Points on a hilly landscape, in no order, each with its height.
From any point a ball takes the steepest step (drop divided by distance) to one of its 2 nearest points. It stops when none of these is lower. Distance is the straight distance between rows; heights are no part of it.
k_436: [ -4  12 -18 -28 -31  22 -14 -30  33   2  -2  -3  -6 -20  37  28 -18  14
 -34  15  -1  -3 -10 -15  32 -28  -2 -44 -13 -17  -8 -26   8]  height 417
k_22: [-15 -29 -18  33 -22 -17  -3 -27  -8  27 -15  22 -17 -15   8 -28  -1  19
  -7 -55  34 -17 -12 -12 -25  21 -27  42 -11  -3  12   7  23]  height 306
k_904: [-32  -8   0 -20   0 -20  18 -13  10 -13  -5  12  25 -19   7  40  -4  38
 -33 -20   5 -11  19  10   6 -31  12 -27 -70   7  -5 -11  -9]  height 511
k_395: [ 12  17  -3  36   6  28   5 -28  12   4 -23  -6 -43  -3  -3  20   5  19
   8  14  11  20 -42  27  19 -24 -12 -16  51 -14 -11  -3 -24]  height 527
k_880: [ 20   5   1 -29  -5 -18 -17   9   5 -25  26  -4   4  10   2  12 -26 -35
  -5  32 -24 -23  -6  22  12  -9  34 -21  26   8  19 -20  15]  height 157
k_539: [ 15 -16   2 -33 -24   7  15  40 -11 -10 -24   7  21  25 -33  35  10   6
  29 -26 -12 -14  25  23  -7 -32  10   7  -1  31  17   7   6]  height 216
k_402: [-11  19  22  26   6  15 -10 -31  28  26  -8  -6 -12 -16   2  21  34  17
 -31  -7  -3  27  55  19  13 -16 -40 -28 -10  -8 -52  28 -51]  height 388
k_613: [ 35  12  10 -33  12 -18  12   6  23  11  -1  -1   1  49  -2 -13  -1 -24
  18  10   8   0  28 -44 -43  -8 -56 -38  -1  -6 -12  51 -26]  height 500
k_764: [-16 -29 -11   9  12 -56  -8  -5 -15   6  22  13  -7 -33   5   3 -17  10
 -23  -8  -3   3 -16  -7 -17  34  18  30 -53  18  24  -7  15]  height 470
k_29: [ -4   8  -6 -34 -22  10   1  25   6 -16  16  -2  39   6  17 -23   0 -21
  26 -12 -17  -4  12 -15  -9  12   6  15   3   6  10 -25   5]  height 299
k_777: [ -3  14  -6 -41 -19  27  11   3 -18 -11  -8  -6  16   6 -18 -13 -25 -14
   0 -42  28 -29  -9  25 -16 -33  10  11  -4 -42  10 -33  11]  height 250
k_329: [-10  25  15   1   9 -33  24  12   3 -15  23  25  42  19   3  18 -39 -35
 -14  12  15 -21  35  36  -9  -1 -33   5 -27  -8  26 -11 -31]  height 233
k_55: [ -2  -5  23   5   5  16 -21  31   2  -7   7 -10  10  14  14 -21  60 -20
  17  12 -30  16  55 -23  -1  11 -48  17  -8  -3 -51  21 -28]  height 447
k_903: [-10   8  -8  14  17  -6 -11  -4  29 -12   6  15 -15  -3  46  23  -7  -3
  -6  45 -15  33   0 -22  33  23 -23 -13  26  13  -1 -17 -26]  height 411
k_960: [  9 -27   1 -35 -31 -14   1  23   7 -24   1  -3  20 -15  -2  48   0  21
  -8   6 -29 -16  34  17  30 -40  27 -27 -39  47   2  12  12]  height 350
k_44: [ 28 -29  12   4  14 -22  18  14   2  -6  21  -4 -15  25   8 -16  31  -8
  42   1  -1 -13 -31 -36 -10   0   2  -5   8  27  14  31   4]  height 179
k_216: [ -3   4   6  50 -12 -12 -11 -45 -24  37  15 -16 -18 -24 -30 -13 -31 -16
 -17   8  26 -11 -42  31 -12   5  31  -9  12 -26 -11 -25  21]  height 485
k_118: [ 23 -48  -8  10 -39 -33  -8  17 -19  -7  -2  16 -32   1 -29  20  -6  21
  -4 -21 -29 -26 -11  20  15   0   0  15   6  53  38  15  30]  height 428
k_5: [ 14 -13  31  44  26 -18  13  -7 -13   3  13  -2  11  14 -26   6  37 -11
  12  23  -2   9   1  36   4   5  -5   7  -9  16 -26  30 -35]  height 444
k_501: [-16 -28 -14  16 -43  -3   8 -17 -20   8 -13   7 -12   4 -22 -16   5   1
 -12 -51  10 -36  -4  10 -19  -1  -7  33 -12   6  27 -13  24]  height 287
k_551: [-12 -22  27  30 -14   5 -28  -5  23  -8 -10 -18 -14 -15  17  -3   7 -17
  -4  33 -27   3  51   9  39  10 -42 -45  23  21 -21  -4   0]  height 624
k_365: [-29   7 -18  22  -9  36  -9   9  16 -15  -6  -2  -3  -5  28 -32  29 -11
  16 -17 -17  10  19  -7  20  37 -21  12  21   1  -2 -20   2]  height 333
k_657: [ -4 -25   3   0 -19  -2 -30   4   2  16  -9 -38  13  -4 -11 -44  52  -6
   9 -39  -8   0  14 -13 -18   7 -19  -2 -21  15 -11  17   6]  height 545
k_132: [-20   6 -12  37 -15  24   9 -19 -16 -14 -19  43  -8  -3  -7 -19 -12 -12
 -16 -50  20 -24  -1  53  -6  26  -6  48  12 -28  11 -24  13]  height 481
k_564: [  3  10  -7  -2   5 -16 -19 -29  15  25  11 -16   8  15  27 -44  -3 -20
 -25  -6   9   4  11 -21 -35  11 -38  -4  -9 -18  -6   7 -19]  height 303
k_808: [ 20   0   2 -30   1 -50  21   0   7   4  22 -11   3  22   2  31  -8  -7
  -6  29   7 -19 -30  -1   6 -33  18 -15 -17   6  21   0  -4]  height 214
k_270: [ -6   8   7   9 -27  25  -2 -31 -14  21 -29 -14 -14  10 -18 -20 -12   3
 -14 -45  51 -19  -1  30 -23 -36 -38   8  11 -40  -7  -6  -6]  height 584
k_770: [ 10   3   6  -9 -49  45   0  22  11 -16 -36   0  13  23   1   8  10  -3
  20 -38  -2 -20  25  16  -5 -23 -34  -3  23   7  -7  -1  -6]  height 257
k_865: [-32   3 -28   6 -11  30  -6 -10  -1  11 -18  -6   3 -22  -8 -29  16  17
 -16 -40   5  10  18  -1 -14  31   9   1 -20 -16  -9 -11  14]  height 513
k_983: [  6   1  23 -15   6 -18  -2  15 -11   0  15  -2  37  23   7 -26  35 -26
   9   8  -5   3  40  -9 -20  26 -23  21 -36  -3 -27  20 -33]  height 472
k_26: [ 15  16  -3 -20  46   6  42  14 -14  13   4  48 -22  19  16  16 -22  24
  14  22  32  29 -42 -64 -31   7   7  33  28 -29   9  -1   2]  height 407
k_212: [ 22   7  21  26  30 -30  13  -2   2   6  -2 -10  -6   5 -34  33  10  -9
  -2  38   5  20 -10  29  -7 -19   1 -32   3  12 -17  34 -27]  height 427
k_570: [-21  12 -22 -13 -17  30  -5 -19  26 -13  -4  -1   0 -35  24 -16  -2   3
 -11 -10   0 -10 -23  16  15 -13  21 -23 -13 -19 -14 -45  10]  height 393
k_250: [ -9  -4  -9 -14   0 -16 -13 -22  19   9  -8  -2 -18  -4  15  11 -37   8
 -36  27  12   8  -6 -14   6   2   6 -22   1 -15   3  -1   1]  height 440
k_241: [-20 -38  -5  45 -41 -18 -14 -16   1  -2   3 -14  -4 -21 -17 -30  25   1
  -6 -45  -3 -26 -11  45  -2  13   7  17 -23  25  12  -6  14]  height 264
k_293: [-20 -17  -6   9 -27   7 -10   9 -13 -13  10 -21  20 -28 -17 -40  28 -11
   0 -22 -21 -20   7  32  12  18  32  13 -24  22  23 -22  26]  height 284
k_313: [  4   1  -4 -16   8 -24 -12  13  -7   7 -10   9  11  -4 -20  27 -18   4
 -39  -1   9  15  43   8 -11  -1   4 -16 -22   3 -11  22 -11]  height 195
k_716: [ -9  26  -8 -22  25   7  -5   2   2 -15  12   2  19  -6   9  -5 -20 -19
 -11  40   0  22 -11 -13  11   9  39  -3  11 -19  17 -41  -5]  height 96
k_809: [ 24 -26  -1 -16 -26 -22  -2   5   9   0  -9   9 -15  17   7  31  -2  22
  -2 -20  -5 -21 -15 -10   6 -10 -13   6 -11  30  25  18  24]  height 399
k_393: [ 14   6  20  20  43 -13  16   9  -3 -20  36  13 -15  23  -8 -22 -12 -32
  41  56   5   6 -27 -25 -15  41  24  -6  54   1  17  22  -3]  height 520
k_768: [  9 -12 -10   9 -20  35   0  12 -11 -30 -19   8  -1 -13 -21  24   7   1
  42   0  -6   3 -22  62  27  -6  34  11  44   6  17 -31   9]  height 577
k_599: [ -3  60 -11   4  18  53 -22  -5  13  -2  14 -27   8  -5 -13 -56   6 -25
  -1   5 -13  27  25  -8   0  35   8   2  25 -49  -5 -16  -5]  height 161
k_85: [-21  39 -11  23  29  55   1 -25 -11  22  15  -7   2 -35 -12 -24  -6  15
   5  14   2  31 -22  -6   8  15  50  13  -2 -40 -15 -41  12]  height 95
k_541: [  0  -3   1 -12  10  12  12  22 -35  22 -13  29 -13  -8  -4   9 -18  25
   6  11  11  15 -40 -36 -14  11  50  39  19 -20   3 -26  52]  height 436
k_649: [ -8 -19   7  14  -4  11   3  -3   4  29  13 -28  14 -39  16 -11  47  32
  -3   3 -11   8 -27 -27  24 -16  48   5 -37  26 -16  -1  16]  height 357
k_927: [-10 -28   3   4   4 -31  -8  29 -11 -33   7  24  29  -9   1  14  14   6
  -7  18 -22   0  47  22  20  33 -13  27 -36  40  -3  22 -21]  height 249
k_627: [-24  -5 -14  26 -22  -3 -19   9  -4 -22   6  -8   7 -14  31 -25  32 -13
  18   0 -18  -6 -19  16  11  26  14   9   4  16  15 -29  10]  height 307
k_63: [ -9  -6  -1  41 -21  -5  14 -21 -45  39   7  18 -15  -4   8 -37 -21  -5
   7 -35  30 -28 -50  -5 -36   5 -19  41  -4  -7  24   1  43]  height 327
k_51: [-11  -3 -12 -31 -15   4  22  11   6 -15   2  18   7 -13   5  34 -20  19
 -26 -18  -4 -26  -2  -1  10 -18  32  12 -39   5  20 -30   7]  height 494
k_484: [ 40 -20  -2  26  18 -33   3  -6   3   2  16  22 -22  32  21 -46  -1 -33
  37  -4  21  -5 -32 -40 -32  20 -23   2  19  17  25  47   1]  height 156
k_201: [  3 -28   7  -4 -17 -13 -29  18  18  -7  -8 -37   3  -6   6   7   6 -21
  -6  22 -35  -4  42 -15  24 -10 -22 -49  -6  35 -12  14   3]  height 600
k_789: [-12 -23   6  31  13 -36   3  11   4 -18   7  33  12  -4  19  42  21  29
  -1  17 -10  23   8  10  27  24  -9  16 -24  31  -8  12 -18]  height 275
k_311: [  8 -31  -1   4 -22 -12  10   5   7  13  -1 -21  -5 -19  17  16  17  15
  -1  -2 -15 -26 -37 -18  22 -13  35   8 -14  23   8  -3  28]  height 375
k_463: [-24   4  22   4  16  -1  28 -17   6  -3  10  -4  30 -22  -8  29   7  20
 -16   1   6   6  32  30  27 -22  10 -41 -41  12 -28   1 -38]  height 525
k_323: [-15  12  12   4  -3  13  -4  -1  11 -22   9 -26  13 -24   8   9   3  -5
   0  27 -16  26  14   5  33 -13  13 -40   9   9 -15 -22 -14]  height 349
k_188: [ 13  40   3 -32  13  10  27   8   5  25   4   4  -7  26  29   7 -18  15
  -1  10  36   0 -43 -60   4 -40   1   2   5 -38   5   6  -6]  height 380
k_264: [  8 -23   5 -30  -7 -27   8  30   0 -16  34   5  32   5  26  -6 -13 -23
   9 -15 -23 -28  12  -6  -5  14 -15  19 -33  38  35 -20   8]  height 272
k_449: [ 20  17   6  26  28   9  -5 -19   3  28  -6 -11 -47  13 -29 -15  -5   7
  13  12  15  17 -21 -27 -17   5  -6 -19  44 -23 -24  29  -1]  height 483
k_499: [ 10 -10   5 -42  26  -5  13  31   5   8  -4   0   8  27   4  17  34  35
  30  10 -11  34   5 -61  -2 -25   6 -17 -24   6 -27  21 -14]  height 601
k_843: [ -5 -15   1  -6   5 -28   4   8  19 -17   9  14  16 -11  33  53  -8  17
  -4  29 -17  13  25 -21  23  -6 -18 -26 -25  28 -10   5  -9]  height 302
k_916: [ 11  22  15 -30   0  -1  17   0  21  24  -7 -19   6  26   5 -13  12  14
  23 -10  15   2  13 -36 -21 -34 -38 -30  -7  -9 -14  20 -23]  height 522
k_251: [  4 -20  15 -30  -1 -59 -14  27 -14  -4  31  -6  22  -5   3 -10  -6 -19
 -13  -8 -25 -23  39  -7 -22  16 -15  -2 -58  35  28  16   9]  height 248
k_354: [ 48 -12  19 -24  -5 -29  32   9 -16  21  37 -36  11  11 -20   9   9 -14
  10  20  -1 -39 -45 -13   5 -31  44  -1 -22  16  16  11  14]  height 221
k_615: [-19   2  -3 -19 -15  25 -15  -2  -4  37  -7 -37  24  -9 -13 -58  17   5
  -6 -38   7  -4  15 -27 -23 -12  18  -3 -22 -17  -6   1  17]  height 528
k_989: [-14   8   2 -35  -2  -3  16  22  -7   4 -21  30  22  14 -26  50 -23  24
 -38 -20  23   2  48   8 -23 -15 -18   8 -35   1  -4  13 -27]  height 162
k_791: [  8  13 -23 -26  -9  31 -30  -6  40  -4  -7  -7 -52  11  40  17   1  22
   5  25 -26  12 -13 -43  30  -9 -25 -24  40  -8 -27  10   5]  height 672
k_956: [ -5  14 -29 -12  -7  28 -22  -5   7   3 -29  32 -23   5 -11  14 -40   6
 -41  -4  20  16  39  12  -4   6 -18  -4  25 -27   4   5   2]  height 662
k_535: [  5   5 -10  -9  31  21  23  29 -19  -7  -7  66 -28   3   7  14 -15  31
  28  18   5  22 -41 -35 -12  34  31  46  53  -6   2 -14  24]  height 420
k_54: [  7  47  -9 -46  36  22  -7   1  23  19   2 -36  -9   1   3   8  11  26
   3  18 -16  33  23 -51  -1 -18   9 -26  -6  -9 -33   4 -11]  height 633
k_43: [ 20 -12  -1  38 -12 -26  -7 -16 -14  -9  12   6  -9  17  20 -33  -5 -42
  27 -10  14 -17 -27   8 -15  14 -31  10  29  19  37  16   1]  height 184
k_306: [-12 -12  14 -20  -3  22  -5  35   6 -16   0 -27  26  -9  30 -10  32  -8
  19  11 -36  15  16 -17  21   2  13 -13  -1  25  -7 -21  -7]  height 324
k_810: [ 29   4  14 -48  -3 -41  -1  18  22  -4  28 -24  11  15  11  20 -36 -33
 -22  45  -9 -39   4  -7  16 -24  11 -31 -14  -1  16  -4   9]  height 189
k_690: [ 13  30   9  44   7  34  -5 -27 -19  24  -9   0 -49 -18 -28   3 -19   9
  17  12  19  26 -36  12   2   0  -2  -7  51 -37 -23  -7  10]  height 504
k_282: [-12 -32  -3  23  14 -15  -2 -14  -3  18  11  -5  12 -33 -13  -8  29  28
  -3 -10  -5  22  -6  -2  -2   9  29   7 -45  24 -29  15  -3]  height 342
k_21: [  0  -1  12 -14 -24 -26  -1 -21  -5  15   4 -32  10   4 -31 -29 -12 -19
 -13 -30  19 -35  13  36 -26 -35 -15 -18 -12 -11   6   7  -2]  height 625
k_534: [-24 -20 -17   1 -23  21  29  -2 -14  -8 -15  13  -7 -22  -3  -4  11  38
   1 -39   4 -16 -32  16   6  -4  39  35 -22   7   4 -28  46]  height 468
k_383: [-12  17   9  14   6  29  25  -5 -27   8  -5 -10  19   8  -7 -45  11  -3
  21 -33  38  -9 -26   5 -16 -11  -1  31   4 -35  15 -16   1]  height 298
k_96: [-31 -17 -12  10 -20  34  11  -7 -17  15 -11  -5   5 -34   1 -46  -1  18
  -4 -50  11 -36 -37   2 -13   6  17  43 -30 -20   7 -32  61]  height 480
k_844: [ -4  -7  18  -4 -37  14  25  15 -15 -14 -25   4  10  18 -50  18  -6   0
  10 -46   6 -34  11  49   1 -38 -10   9  -7  -6  20  -2   0]  height 164
k_978: [ -6  -6   3  49 -21 -14   0 -31   3  -2  13  -9   5  23  29 -21   5 -26
  15 -24   6 -22 -14  47   3   4 -43  -5  23  11  11 -13 -30]  height 217
k_227: [-25  58 -31  -7  13  61 -14 -17  12  24   9 -22   4 -12  11 -51  -2   2
  -7 -12   7  20   0 -26   4  12  12   5   1 -49 -15 -37  11]  height 128
k_17: [-13  18  13   3   7 -41  13 -19   1  -1  45  19  36  21  27 -21 -27 -54
 -22  -5   8 -26  25  23 -31  22 -64  13 -32  -4  10   5 -30]  height 260
k_234: [ 10  11  -1  -5 -16  21   6 -15  -1  12  -5  -8  -6  -3  15 -11  -7 -16
  27 -22  21 -26 -68  10  28 -26  15   7  24 -18   9 -10  18]  height 386
k_230: [-23   7   6  -8  -9  49  18 -12 -36  -4 -22  -5   0 -13 -21 -10  -5   5
  22 -49  41 -39 -33  38  -5 -34   4  32  -3 -44   4 -26  24]  height 276
k_630: [  7  19 -10   4  35  14  -8  -2  -7  32  38 -18  11 -22   9 -32  -7 -15
   6  34 -22  15 -38 -43  -8  21  58   7   1 -21  -1 -11  28]  height 93
k_235: [-17  22   9  -7 -18  22  17  -9  18  14 -14 -30  11   7  -8   4  28  32
  15 -34  14   1   2  -4  -3 -58 -18 -25 -12 -22 -21  -6 -29]  height 542
k_279: [-26 -22  -4  22 -10   5   0   9 -26 -25  -2  31   6 -34 -26   6  -1  10
 -13  -4 -18  15  19  33  12  32  55  32  -2  27  11 -12  20]  height 629
k_526: [-36  11   1  24  -1  39   5  -1  38  -2   7   9  14  -1  62 -12  42  -8
  19 -15 -21  12  22 -24  15  26 -62  14  -3  13 -25 -24 -27]  height 361
k_68: [ -9  12 -20 -24 -48  56  -7   3  13   7 -31  -8  13   2  14 -22   1  -8
  23 -53  18 -16  -6  -2   1 -18 -30   5  17 -25  -5 -23   5]  height 304
k_506: [ 32 -30  22   9  11 -63  19  -3 -20  14  32 -12   3   4 -20 -15  21 -11
  31   1  -4 -21 -47  -7 -11 -11  26   4 -22  38  12  26  16]  height 201
k_561: [  5  22   1 -34 -24  41  14  13  -6 -11 -33   5  17  29 -30  17  -8  -8
   5 -38  20  -8  27  31 -10 -43  -7   9  25 -23   2  -2  -1]  height 207
k_741: [-12  -2  -7  17  -8 -30  -8 -22  20   7  17  11  16   6  42 -14 -11 -24
 -28 -29  14 -25  22 -11 -28  24 -71   4 -22 -12  -3  -3 -27]  height 282
k_686: [  6   7   0   8  14   2   8  -3 -38   2  -7  13  12  22 -15 -34 -16 -27
   7 -22  21  -6  -1 -11 -40  11   6  39   9 -14  31  -1   6]  height 318
k_685: [ -2 -12   8  20  10   0 -16 -11  24   3 -11 -13 -19 -19   3  26  35  40
 -11   6 -19  34  29   3  28  -5 -33 -20 -11  28 -38  43 -32]  height 362
k_778: [  9  13 -12   4  -4  29 -47  -9  -4 -11 -30  -8 -22  -5 -33  17 -22  -4
 -34  35 -11  18  19  54  22  -3  19 -39  42  -7  -7   7  -2]  height 658
k_111: [-14  25   4   6  39   5   0  -4  -8  19  18  -4   8 -19  -6 -17  -7   3
 -23  19   6  23 -12 -21 -21  28  40   8  -2 -29  -4 -29  -1]  height 69
k_40: [ -5  -4 -15   4 -30   4 -22 -21  12 -21   0 -11   0  -5  -8 -19 -37 -24
 -14 -25  13 -31 -13  44  -2   4  -1   0  15 -17  19 -30   2]  height 445
k_316: [ 12  -6   7  31  -1 -19 -14   0  -1 -24 -15  -8 -16  -4 -27  16 -11 -14
 -23  38 -21   2  18  52   9  17   7 -20  27  24   2  18  -7]  height 640
k_18: [ 19  15  -7 -26 -13  34 -25  16   4 -10 -38   1 -10  14 -38  13 -15  -9
 -32  12  -7   6  48  20 -13   7   0 -21  41 -10  -5  17   6]  height 678
k_617: [ -3 -23 -13   2   4 -27 -27 -18 -10  44 -18  -4 -38 -16   2 -17 -20  14
 -30 -25  29   4 -28 -62 -32  22 -28  10 -13 -28  -1  30  35]  height 496
k_882: [-18 -50   7  20  -7 -20   0   5  -9 -26  11  -3   9 -34  22   8  41   9
   1  20 -35   4   7   4  29  22  20   2 -24  52   8  -3  21]  height 301
k_200: [-30  28  -7  10   9  20  -4 -20  25 -20  13 -16  18 -18  34 -11  -4   2
 -20   7 -10  16  20   9  20  -3  -9 -30 -17 -20  -8 -49 -15]  height 372
k_681: [ 24   3 -17 -29 -27   5 -32  -9   4  -6 -11 -10   2  13   3  -5 -35 -36
  20 -18   7 -30 -25  25  16 -22   0  -3  29 -14  24 -13  12]  height 418
k_945: [ 20  -2  -4  -7  -3  -4  23  -8 -31   9  15  13  -6   9   3 -30 -25 -20
  25 -22  28 -33 -53  -2 -24 -19   2  43   3  -1  40   1  24]  height 340
k_373: [  9 -16  -5 -21 -16   7   4   6 -22   6 -16  13 -18  -7  -4  23 -13  18
   5  -8   8 -22 -48   6   5  -1  49  25   0 -23  10 -29  41]  height 452
k_326: [  9 -20  -9  -9   5 -38 -17   2 -22  20  18  10 -12 -13  -1 -10 -21   9
 -25   2  16  -1 -15 -50 -30  24  10  14 -27   0  11   9  36]  height 482
k_291: [-17 -21   5 -18 -10 -32 -19  18 -24 -12  10  20  19 -10 -18   8 -12  -5
 -33 -10 -11   1  45   9  -7  24   8  15 -37  17  13  14   6]  height 222
k_704: [-14  17 -25   6  21 -12   0  -1  14 -29   1  54   0   8  33  39 -41   4
 -12  39  -1   8   6   4  15  24 -18  -1  36   6   8 -16 -14]  height 434
k_486: [ -6  19   9   6   5  19   0   4  19  -1   0 -12  11  -3   4   2  31 -10
  -6  -2 -23  24  50  -2   1  -5 -40 -10 -16  -4 -39   1 -49]  height 416
k_232: [ -5  28  -2   6 -10  34  18 -30  15   6 -18 -10   3   8  -3  17 -12   5
   3 -42  35   0  -8  23  -7 -47 -33 -19  21 -41 -12 -18 -29]  height 563
k_694: [ 16   0  11  11   9   5  26  14 -15 -14 -10  10  15  17 -26  24   0  -7
  22   4   6  14 -11  34   6 -13  22  17  18   9  15 -13  -9]  height 599
k_668: [ 10  40   0 -18  37  29   9   9  -3  12  11  -8  -6  21  -4 -31  -2  -4
  37  17   7  23 -34 -30  11 -11  17  -4  33 -25  -5  -2 -12]  height 554
k_218: [ -1   5   0   2  -5  21 -30 -12  44  -1  -4 -24 -22  -1  35  -4   5  -8
  12  11 -26   7  12  -9  28 -11 -50 -38  27   9 -32  -8  -9]  height 648
k_500: [  7  -4  -2  40 -12  19 -16 -20  -8  -9 -14   5 -29 -22 -20  34  -3   2
  20  10   2   6 -54  55  28  -3  18   2  38  -2  -3 -16   5]  height 553
k_985: [  3   4 -26  26 -22   4 -22 -20   9  -1 -28  24 -24  10   5 -12 -15 -11
 -29 -16   6  -5  22  31 -11  32 -43   7  30 -13   4  15  -8]  height 643
k_965: [ 17  14   0   1  50 -31   4  -2  -6   0  27 -12  13  16  16 -33  -3 -33
  24  29  -1  15 -29 -32 -14  32  13  -3  22 -10  15   6   0]  height 506
k_620: [ -9   5  -6   3  10  -6  11  24  -6 -41  -8  63  16  15  13  54 -26  23
 -22  18  -5  -4  35  28  16  17   6  13   8  18  16 -15  -4]  height 454
k_998: [  3  44  -1  -5  53  35  14  18  13   1  13 -19   6   6   6 -18  43  25
  53  27 -17  41  -3 -43  10  -2  31   2  13 -15  -9  -4  -4]  height 572
k_406: [-11 -22  10  52 -23 -15  12 -28  -4 -16  13 -12  14  -7  -2 -11  21 -13
  18 -35 -11 -29 -13  63  15  -4 -12   7  -9  36  27  -9 -13]  height 243
k_879: [  9 -49  11  -2 -19 -16 -28  26  12   9 -23 -25  -5  17  -1 -20  42 -13
  17 -10 -35  -6  39 -20  -4   8 -27 -23  -3  34  -3  40  14]  height 571
k_380: [ -3   7 -13 -43 -10   3   8  20   0 -21 -18  27   9   4  12  47 -32  23
 -13   9   5   5   1   6  13  -9  21   0  11  -5   9 -15   6]  height 475
k_803: [  3   2  -9 -42  17  24  -3  20   6  31 -27 -20 -11  -1  -7  -2  24  35
  16  -2  -4  25   9 -80  -2 -21  20 -10 -24 -12 -21  27  13]  height 617
k_8: [  0 -37 -14  16 -24 -55   7   3 -16   1  25  25 -13 -27 -18  28 -16  23
 -22 -17 -20 -30 -22  11   5   7  20  29 -31  41  36  -2  23]  height 453
k_119: [  3  20  10  -9   4   9  26 -19 -13  36   6  -9  -9   7   8  -3 -18   7
   6   1  40 -22 -70 -17 -17 -42  -7  11  10 -36   5   7  16]  height 363
k_759: [  1 -12   0  30 -21  -6 -12  -3  -5 -13 -30  15 -17  11 -33  18 -13  12
  -8  -4  -4  -1  16  33   4  12  -2  10  24   7   7  20   8]  height 622
k_488: [  5   0   3  -5  30  22  11  16   7   3  -4  -2   2  14 -12  -1  46  33
  30  15   2  44   5 -34  -3  13  15   8   5  -2 -34  32 -14]  height 586
k_961: [  0   1 -11  16 -20   7 -19 -36 -23  19 -15  -5 -15 -21 -29 -27 -37 -14
 -31 -14  13 -10 -20  20 -20  27   9  11   9 -24   9 -12  23]  height 469
k_363: [-17  14  -5   5  20   9   9   0  25 -10   2   2   6   8  57   1  14  21
  19  12 -18  27  -4 -39  13  11 -38   4  -1  11  -8 -15 -27]  height 387
k_441: [ 15  15  -3 -19  29 -20   2   9  -5 -30  15  19  13   5  -3   8 -44 -35
  -1  58  -6  -1 -16  27   5  23  44   7  31  -2  34 -25  -5]  height 127
k_12: [  5  11 -25 -25  19  24 -22  -4  33  26  -3 -15 -46  -5  18  12   6  31
  -6  25 -14  40  18 -63   1  16  -5 -13  12  -8 -21  11   1]  height 650
k_136: [ -3  26  16   9  12   1  35   8   2 -12 -10  33  40  21 -15  40  -6  -2
 -27 -10  19 -10  49  38  -9 -18 -20   8 -26 -22  -8   4 -41]  height 199
k_184: [ 12  14   3   0  33 -14  -5  10 -10  -1  14 -10   4   4   5 -20  25 -29
  13  31 -10  28  15 -22 -16  35 -11   1  11   6 -13  12 -23]  height 490
k_702: [ -4   6 -17  24   2 -19   8 -17  -7 -16 -10  26   3  11  -3  -3 -38 -14
 -25 -20  20 -24  -2  40  -2  29   0  29  -5  -9  30 -16   0]  height 465
k_190: [ 25  17  12  -3  42   9  21  10  15 -11  29   5 -22  21  -4   5  10  -4
  52  42  -1  22 -42 -31  -1  -6  12 -20  48  -7  -1  13 -15]  height 537
k_687: [ 24 -25  20 -31 -10 -16   2  15  19 -20   1 -16  -1   3   7  45   3   7
 -12  46 -32  -6  17   5  25 -36  33 -39  12  32  -7  24  10]  height 377
k_256: [ 23   7  -7 -10  16 -16 -14   5  17  -1 -11   0 -29  23  -4   4 -16  -1
  -7  20  11  12   1 -37 -18  11 -13 -23  21 -13   0  29  -4]  height 460
k_875: [ -9 -29   0 -13 -12 -36  -9  24 -11 -31  27 -11  -2 -15  10  17  -4  -4
  -5  24 -38 -15  37  18  35  -4  31 -20 -24  47  18   3  26]  height 325
k_389: [ 25  22  -3 -48  43 -29   7   5  20  23  10  -4 -19  33  -5   4 -15 -15
   7  27  27   7  -5 -66 -33  -2 -28 -33  -5 -26  -5  33 -14]  height 479
k_576: [ -3 -18  27   0  18 -16 -11  22   9 -19  -1   5  -3 -21  21  35   8  22
   2  44 -21  33  45  -9  45  -3 -23 -34   0  35 -38  29 -22]  height 330
k_596: [ 12  44   6 -22  60   2  30  -5   0  21   3  19 -14  33   5  25 -15  31
  14  32  19  40 -32 -51 -15 -20   2   1  13 -33  -4  13 -25]  height 395
k_93: [ 24  -5  14  -7  25 -32  -2  17  17 -10  -8 -11 -21  10 -34  51 -22   7
 -20  52  -9   5  13  17  10 -26   8 -45  16  29  -8  48 -11]  height 404
k_177: [-32   0 -19  20 -29  45 -10  -5  -7  -3 -32  36 -18   0   1 -23  12  -1
 -33 -36   5   3  36  17  -8  41   1  32  20 -27 -11 -23  16]  height 497
k_662: [ 17   6  13   7 -12   0  -9 -30  -1  33 -15 -39 -13  27 -27 -31  -2 -18
  -6 -19  24 -19   3   1 -41 -31 -34 -17  20 -31 -12  24 -24]  height 605
k_802: [  0  -7  13  14  25   5  18  30 -41 -32  -1  14  21  -5 -33  16  24  -7
  13  13 -26  26  21  31   4  23  48  33   2  27  -4  -9  -8]  height 616
k_609: [-15 -50   6  29  -6 -36 -11  -3  -6  -2   0 -12  -1 -42   3  23  36  34
 -10   7 -16  15   4  16  31  -6  12 -16 -45  44 -24  36  -6]  height 326
k_263: [ 21 -30  29  33  19 -34 -12  19 -36 -10  13   4  20 -15 -45   3  36 -17
   1  37 -19  16  25  37  -9  32  15  29 -15  30 -27  39 -14]  height 463

For each start below, name the point where the ball stops.
k_326: k_882
k_218: k_119
k_12: k_989
k_983: k_989
k_380: k_484
k_463: k_989
k_250: k_989

Call two points neighbours if one is among the 2 nearest of the other. Go from one point of each pair to the other, from neighbour to neighbour, staying as low as possible. Name the highest point that can't be avoided.
k_111, k_119: k_96
k_882, k_119: k_617
k_119, k_989: k_690
k_484, k_111: k_354
k_844, k_484: k_945

Write out the way that a ball takes from each point below.
k_791: k_218, k_551, k_201, k_879, k_657, k_615, k_865, k_177, k_132, k_702, k_40, k_681, k_234, k_119
k_965: k_184, k_983, k_55, k_486, k_402, k_685, k_576, k_843, k_789, k_927, k_291, k_313, k_989
k_904: k_51, k_380, k_620, k_704, k_903, k_363, k_526, k_365, k_627, k_293, k_241, k_406, k_978, k_43, k_484
